Each row is a point on a landscape with many valleys, with its height.
A ball rolls from a point to the lowest of its 2 nearest points, and stops where none of them is lower. Distance is the straight distance between rows; heights are no part of it.
Susa h=518: [ 11   9   2  -8  17  -6  -5 -32 -11 -22 -15 -12 -17 -15  21  -9  25 -38
 -13   3   3   7  26  19  -2]
pizus h=709: [  5 -19  20  -1 -18  11   9   8  -6  10   1 -17  14   9   5  30  14  13
  -9 -22 -13   5   0  -7 -12]
kasu h=321: [ -8   6  12  -4 -19  12 -14  -5   0 -12   5   8 -29 -24  13  -1  24  -7
  -1   8   2  -7  15   1   2]
lagaz h=496: [  8  16 -13  -1  -4 -11  34   3   8  41 -12  23  19  15  20  -9 -20  10
 -33   2  13  -1 -25 -10   2]
gulo h=537: [-20 -20  -3  -9  22 -20  -6 -16  -4 -10   6  -5  -1 -27   8  -2  32  10
  13  12  21  12  17  14  21]
Bodo h=247: [ -4  27 -19  25   2   3  10 -12 -22  -9 -12  16  -9  -3   7  20   2 -20
  18   8   4   5  -1  25  -9]
beriv h=657: [ 12  -6  21  28  -9 -18  -5  -4 -29   3  14 -18  12 -26   5  12 -31 -13
  -4 -16  -6  -1   9   3 -25]
fam h=235: [ -9   9  -7  -4   7  18 -13   7 -27 -14  -7   4  25  21  -5   8 -19  -4
  -8  -5 -16 -24  -6 -18 -16]
ker h=151: [ 15  18 -16   6   1 -15  16  -5 -14  -2 -29  13  24   9  -3   0 -12   6
   4   3  -3  -7 -11   6  -3]
Puz h=406: [ -2  -3   7   2   7  -2   0 -27  10  -6 -24  11 -27   7 -14 -12  18  -2
 -12   9  13  -7  -4  -7 -15]
rozam h=511: [ 12 -23  21 -22 -18  10   7   0  20  -2  15  10  -7   4  -8  13   2   4
  17  -6   2  -1 -10  15  34]
Varon h=215: [ -8  -1 -11  -5   9  18 -20 -14   8  12   4 -18   4  11  -1  12  10  -9
   4  -8  14   5  26 -25   1]
dugev h=154: [  4  -5  15   4  22   7  31   2   0 -15  -5  19 -13 -10  16  -7  -1 -15
  -5   6  28  -9  19  20 -10]
dutu h=479: [ 23 -26  19  -7 -19   3 -10 -15  32  -5  17  11 -25  -4  -6  -4  16  -4
  26   8  -4 -23 -18   6  11]
vapef h=299: [-20  -6   2 -17  -5  31  -6  13  22  -7 -17  14 -24  11  15 -19  37 -18
  36  -4 -12  -3   5   0  15]
lufot h=755: [-10  12  22   1  15  17 -17 -19 -17  -9  -2 -21 -15  -7  -5  23  16  -7
  -3  12   3  14  -4  -9   4]
fugu h=367: [ 15  -5  -7  -8  20   8  15   5  42  -3  -8  24 -23   3   5 -11  19   3
  49  -1  17 -12   7 -17  15]
fevid h=596: [ -4  -1  10  19   5 -30   1  14  -9  -3   7 -15  19 -31 -30 -22 -13  10
  -6   7   1   5   9   1 -16]
Rafo h=259: [-12  -7  -4 -11 -16  21 -27  22  34 -13   4  35 -18   8  11 -17  15 -10
  48   7  -4 -25 -16 -15   4]
Dozep h=676: [ 19 -19  17  19 -32  -5  -8  10 -32  24 -12 -24   8 -11   7  15 -32  16
 -10 -12 -16  11  -3   9 -15]
Kekek h=354: [-16   0   0 -16  -8 -16 -16 -13   9   0   6  26 -22  -9  38   0  28  -8
  -3  -3   2 -10   7  -1 -13]
Sika h=723: [ 16 -15  25  -7   9  -2  -4   2  -6   6 -13 -13  33   4  -9  14   1   4
   4  -7   5  -2   2 -10 -16]
zevar h=384: [ -3  10   5 -12  20  -6 -15 -24   1 -26 -15   1 -49   5   2   3  31  -6
   7   7  16 -12  -2   3   2]
Meva h=223: [-12  -4   6  15  -2 -10  10   5 -29 -11  -8  11  -5  -9  15 -15  -9 -14
 -16 -10   9  -7   4  16 -15]
rabuk h=747: [-10   2  18  -1  17   1 -22   0 -29 -11  -9 -28  23 -27  -3   4   9 -11
 -18   9   4  10  -2 -19  -6]
bizu h=314: [-10   2  -9  12   7   7  -7  13 -22  -2  -5  -4 -22  12  -7  16   9   8
  12  -1  10   7  -2   2 -33]
sovur h=169: [ 15  26 -25  34  10  -4  -2  -7 -17 -15   5  -9  -2 -16  12   9  -5  20
  10   3   8  20   6  -6  -9]
Bopi h=289: [  2  14  -7  19  -6   4   0   7  -1  10  -2   9 -41   4   2  17   2  -9
  32  18   7   5  -7  16 -19]
Guv h=353: [ -4  -4 -14  -3  -6  -4  20  24 -26   7  -2 -35  33   4  -3  -4 -42  21
 -33   6 -26 -16 -42  20  23]
bufis h=512: [-13  -2   7 -11   4 -21 -15  -3  -6  -9   3 -10  11 -10 -21  -1  10  -5
  18  -2  -1  20  10   0  17]
zin h=322: [ 20   6  -3  10  -4  13  25  19   5  27  13 -25  27  29  -9   4 -20  17
  -5 -11 -18  23  -4 -15   2]
Pib h=184: [ 10  15  -4 -14  -9  11   1  12 -18  11  -3  13   8  26   2   4 -45   5
  14  -5 -13 -26  -1  -7 -12]
Bubo h=487: [-14  -9  21 -16  14  -1 -18 -11  -7 -27  17  -8  -3  -4  -6 -17  13  -2
   7 -16  -2  15  21  16  -4]
Nibi h=430: [ -1   3   7  -3 -12  27  11 -11  19   5  -1  28 -10  12  10 -11   8  21
  -2   1  -5 -24 -12 -23   9]
gup h=638: [ -5  -2  12  29   4 -28  -9   6 -31  10  -3 -28   9 -41 -11   5 -36 -25
 -31 -20 -15  18   7   0 -13]
gune h=301: [  7   2  -8  17   2 -19   2  22 -23   5 -14 -15  43 -10  -3   3 -33   6
 -14   2 -30 -18 -36  20   3]
ped h=465: [  6   3 -11  -7  -1 -20   4  -9  14  23  -7  11   3  13   7 -10   5   1
 -43  10  22  -2 -20  -8 -11]
kes h=236: [ 12   6 -19 -27  -1  23   9  24   6  -5   1  26   8  24   9 -13 -33   7
  13  21   2 -40  -5  -6  -3]
ven h=209: [ 10  -3  -4 -22   1  18 -20  29  28  -4  -1  22   7  20  -1 -13  -6  -4
  38  19  11 -15  -9   3  -5]
Dasir h=273: [ 18   0  -5  -5   0  32   3   0  18  27   5  -4  14  19   1   3 -16   0
 -11   5   0  19  16 -25   2]
nof h=358: [  9   8  -3 -25   3  -4 -13  -9  19 -20  12   7 -37 -11 -10   4  21   0
  13  12   5  -6   7  -1  26]
tuk h=762: [-29  -9  23 -13  28  17 -11 -35  -7   4  24  -3 -14  -1 -10  14  15  -5
   3   9  -9  25   5  -6  13]
kuga h=401: [ 15 -14 -16  -2   3  26   9   2  41   9  -8  32 -22  23  16 -21   9  19
  15  -8  23 -22 -11 -26  11]
pafof h=426: [ 24   1 -21  -3  -4  -1  -6  17  17  15   8   6  13  22   5 -16  -8  18
 -27  12  29  19  -5  10   3]
gibel h=497: [ -5   2   3 -17  22  -4   0 -35  24  -1   2   0  -8  -3  27 -10  19 -40
   5  -2  14  -6  12   8  10]
Dav h=459: [ -1  17 -21 -13   6   2   1  12   1  -8  18   4   0   6 -25  12  -6  -9
 -19  11 -13  15  -1  11   9]
kuz h=232: [ -3  11 -23  16   5   4  -3  -5 -35  -9 -26 -11  27   6 -17  19 -28   0
  -5   8 -15 -21 -19   9  -1]
Nure h=173: [ 10  22   0   6   0  12   8   4 -12 -18  -1  15  -1  -5  15  18  -2 -14
  29  -6  17   4   8  -7  17]
biz h=542: [ -6 -21   5  -5  -9 -12  12  -6  11  13  19   3  13  -7 -19   1  -9   2
   9  11  -1  12   3  17  17]
Fumo h=694: [ 20 -16   0   7 -28  10  -6  17  -6   8 -11 -26   7 -13   2  15   2  13
 -23 -20 -16  22   2  10   5]
folo h=385: [-16 -10  -2   0 -14   6  -1   6  40  19  10  34 -33  -1  36  -1  31 -28
   6  -1 -15  -4  -3 -10  -2]
zut h=280: [-23  18  29   3 -28   0   0   9 -14  -8  -1   2 -22 -10   5   3  -1 -10
  -4  -6   5   2   1  -1 -16]
Ridi h=424: [-10   4 -35  12  -3  10   7  26 -12  -5  13 -11  11   3 -19  14 -22  12
 -15   8 -33  -3  -4  30  -1]
gafas h=522: [ 15   2   1 -13 -23 -30  17  23   0  -2 -11 -13  18  -7 -25   3 -21   0
  -4  -5 -18  -9   4  -3   8]
moros h=489: [  1   2  -7 -12 -16 -15  21  32   1 -13  18  -5  -3  -5 -20  19   1   1
 -13 -13 -23  -2   7   6  21]
kar h=233: [ 20 -11   9   5  12   3  30  -2  -4   3   0   1  -1 -17   0   3  -8  16
  -9  20  23 -15 -10  23   6]
tupa h=474: [-25  11  10 -10  33  -6  16 -41   2   2   2  -7   3  -2  13 -17  15 -31
  -7  -7  -4  32  14   4   8]
kirut h=450: [-24   8   6   3   6  -2  22 -12  17   4   9  -2 -11   3  -3 -13  22 -15
   7 -21  -5  20  21 -17  12]
zil h=460: [-20   9  -1  -8   9 -16 -19 -31  -9 -23  20   2  -9  -2   7 -31  22  15
 -13 -20   7  17  17  -2  10]
Das h=617: [  3  -4   5  20  15 -30 -26   2  -9  -2   6 -36  28 -32 -27  -9 -17 -14
 -22   5 -22  25  12   5  -9]
vup h=575: [ -6  -4  18  21 -24 -30  -7  16  -7 -11  -4 -25   5 -25 -21 -29  -8  12
 -31 -21 -15   2   0  -7 -15]
tesut h=81: [ -5  29  -6  19   4  19  -4  -6  -5 -18  12  -7  13   4  21  11   5   6
   2  -8  21   7  -7 -24   8]
Guf h=313: [ 14 -11  -6  -3   0 -22  14   3 -16  11   8 -21  -4  -7 -12  20 -20  18
 -24   4  27  -8  -4   5  24]
Vagaz h=285: [ 12   5  -2   4  23  -7 -11  -2  11   2  -6  10 -21  25  -3  -2  14  12
  30   2  15  15  -6 -13 -24]
nurul h=736: [ -6 -23  15  10  15 -15 -24   6 -25  10  -6 -23  36  -4 -14  17 -20 -10
 -14   7  -1   7  -8  -2 -26]
ful h=228: [ 11  11 -26  26   5  -7  -1   0  -8  -1 -12  -6  39  -4   6   7  -6  22
  13  -8  -4   7  -5  -4 -19]
kifud h=254: [ -6  -2 -13  -9  13   5 -30 -11  17  15   5   3  -9  33   6  15  12 -13
  16  11  11  -6   8  -9 -22]
sani h=455: [  0  -9  14  -4 -21  18   1 -10  30  10   5  -3  -2   6  -6   3  19  16
  26   9 -13 -37 -10  -4  -4]
rop h=532: [-11  12  -9  11 -14   9  33  -2  -5  18   0  25  -1  14   2   1  -6   3
 -18   4  10   7 -12  14  10]
nedi h=431: [ -7   2  -8  -3   1  -4 -12 -32  18 -14   0  17 -15  -5  -3 -35  17   2
  -9   5   6   9  24   1 -12]
vives h=552: [  9  -9   2 -10 -27 -31   9   9 -15  -5   1  -8  26  -5 -19 -24 -14  22
 -27 -20 -25 -15   6   3  -7]
Tifuz h=375: [  6  -3  -9  -2   8  -5  -3   2 -15  17  -5  -7  19   5 -12  -5 -26  31
 -35  11  13   1 -10   8   6]
pufi h=391: [-16  -5 -13   3 -27  17  17  14 -14   8   6 -13  27  18 -14  -4 -25  25
  -8   5 -26 -18 -18   8  13]
roz h=416: [ -3   7   2   2  -8  12  14   4  42   5   7  16 -24   5  28  -2  25 -32
  14 -19   5  13  13  -6  24]
nabu h=334: [ -1 -38   4 -17   4  12  -4  13  36   8 -11  24 -29   2   2   0  29   4
  43  -6  -4   4   2 -19  11]

Call two points neighbours if one is among the 2 nearest of the other. Go from one point of each pair to the other, from neighbour to neighbour, staying as low as possible. Name the highest point that can't be avoided.
Pib / ker | fam
ven / Varon | bizu
Pib / ven | kes
ker / tesut | ful

Write out the way that a ball takes from each point below.
bufis | Bubo zil nedi Puz zevar nof kasu zut Meva dugev
rabuk | nurul Sika pizus Fumo Dozep beriv gup Das fevid vup vives gafas moros Dav Ridi pufi Guv gune kuz ker
gulo | Bubo zil nedi Puz zevar nof kasu zut Meva dugev
tupa | kirut roz folo Kekek kasu zut Meva dugev
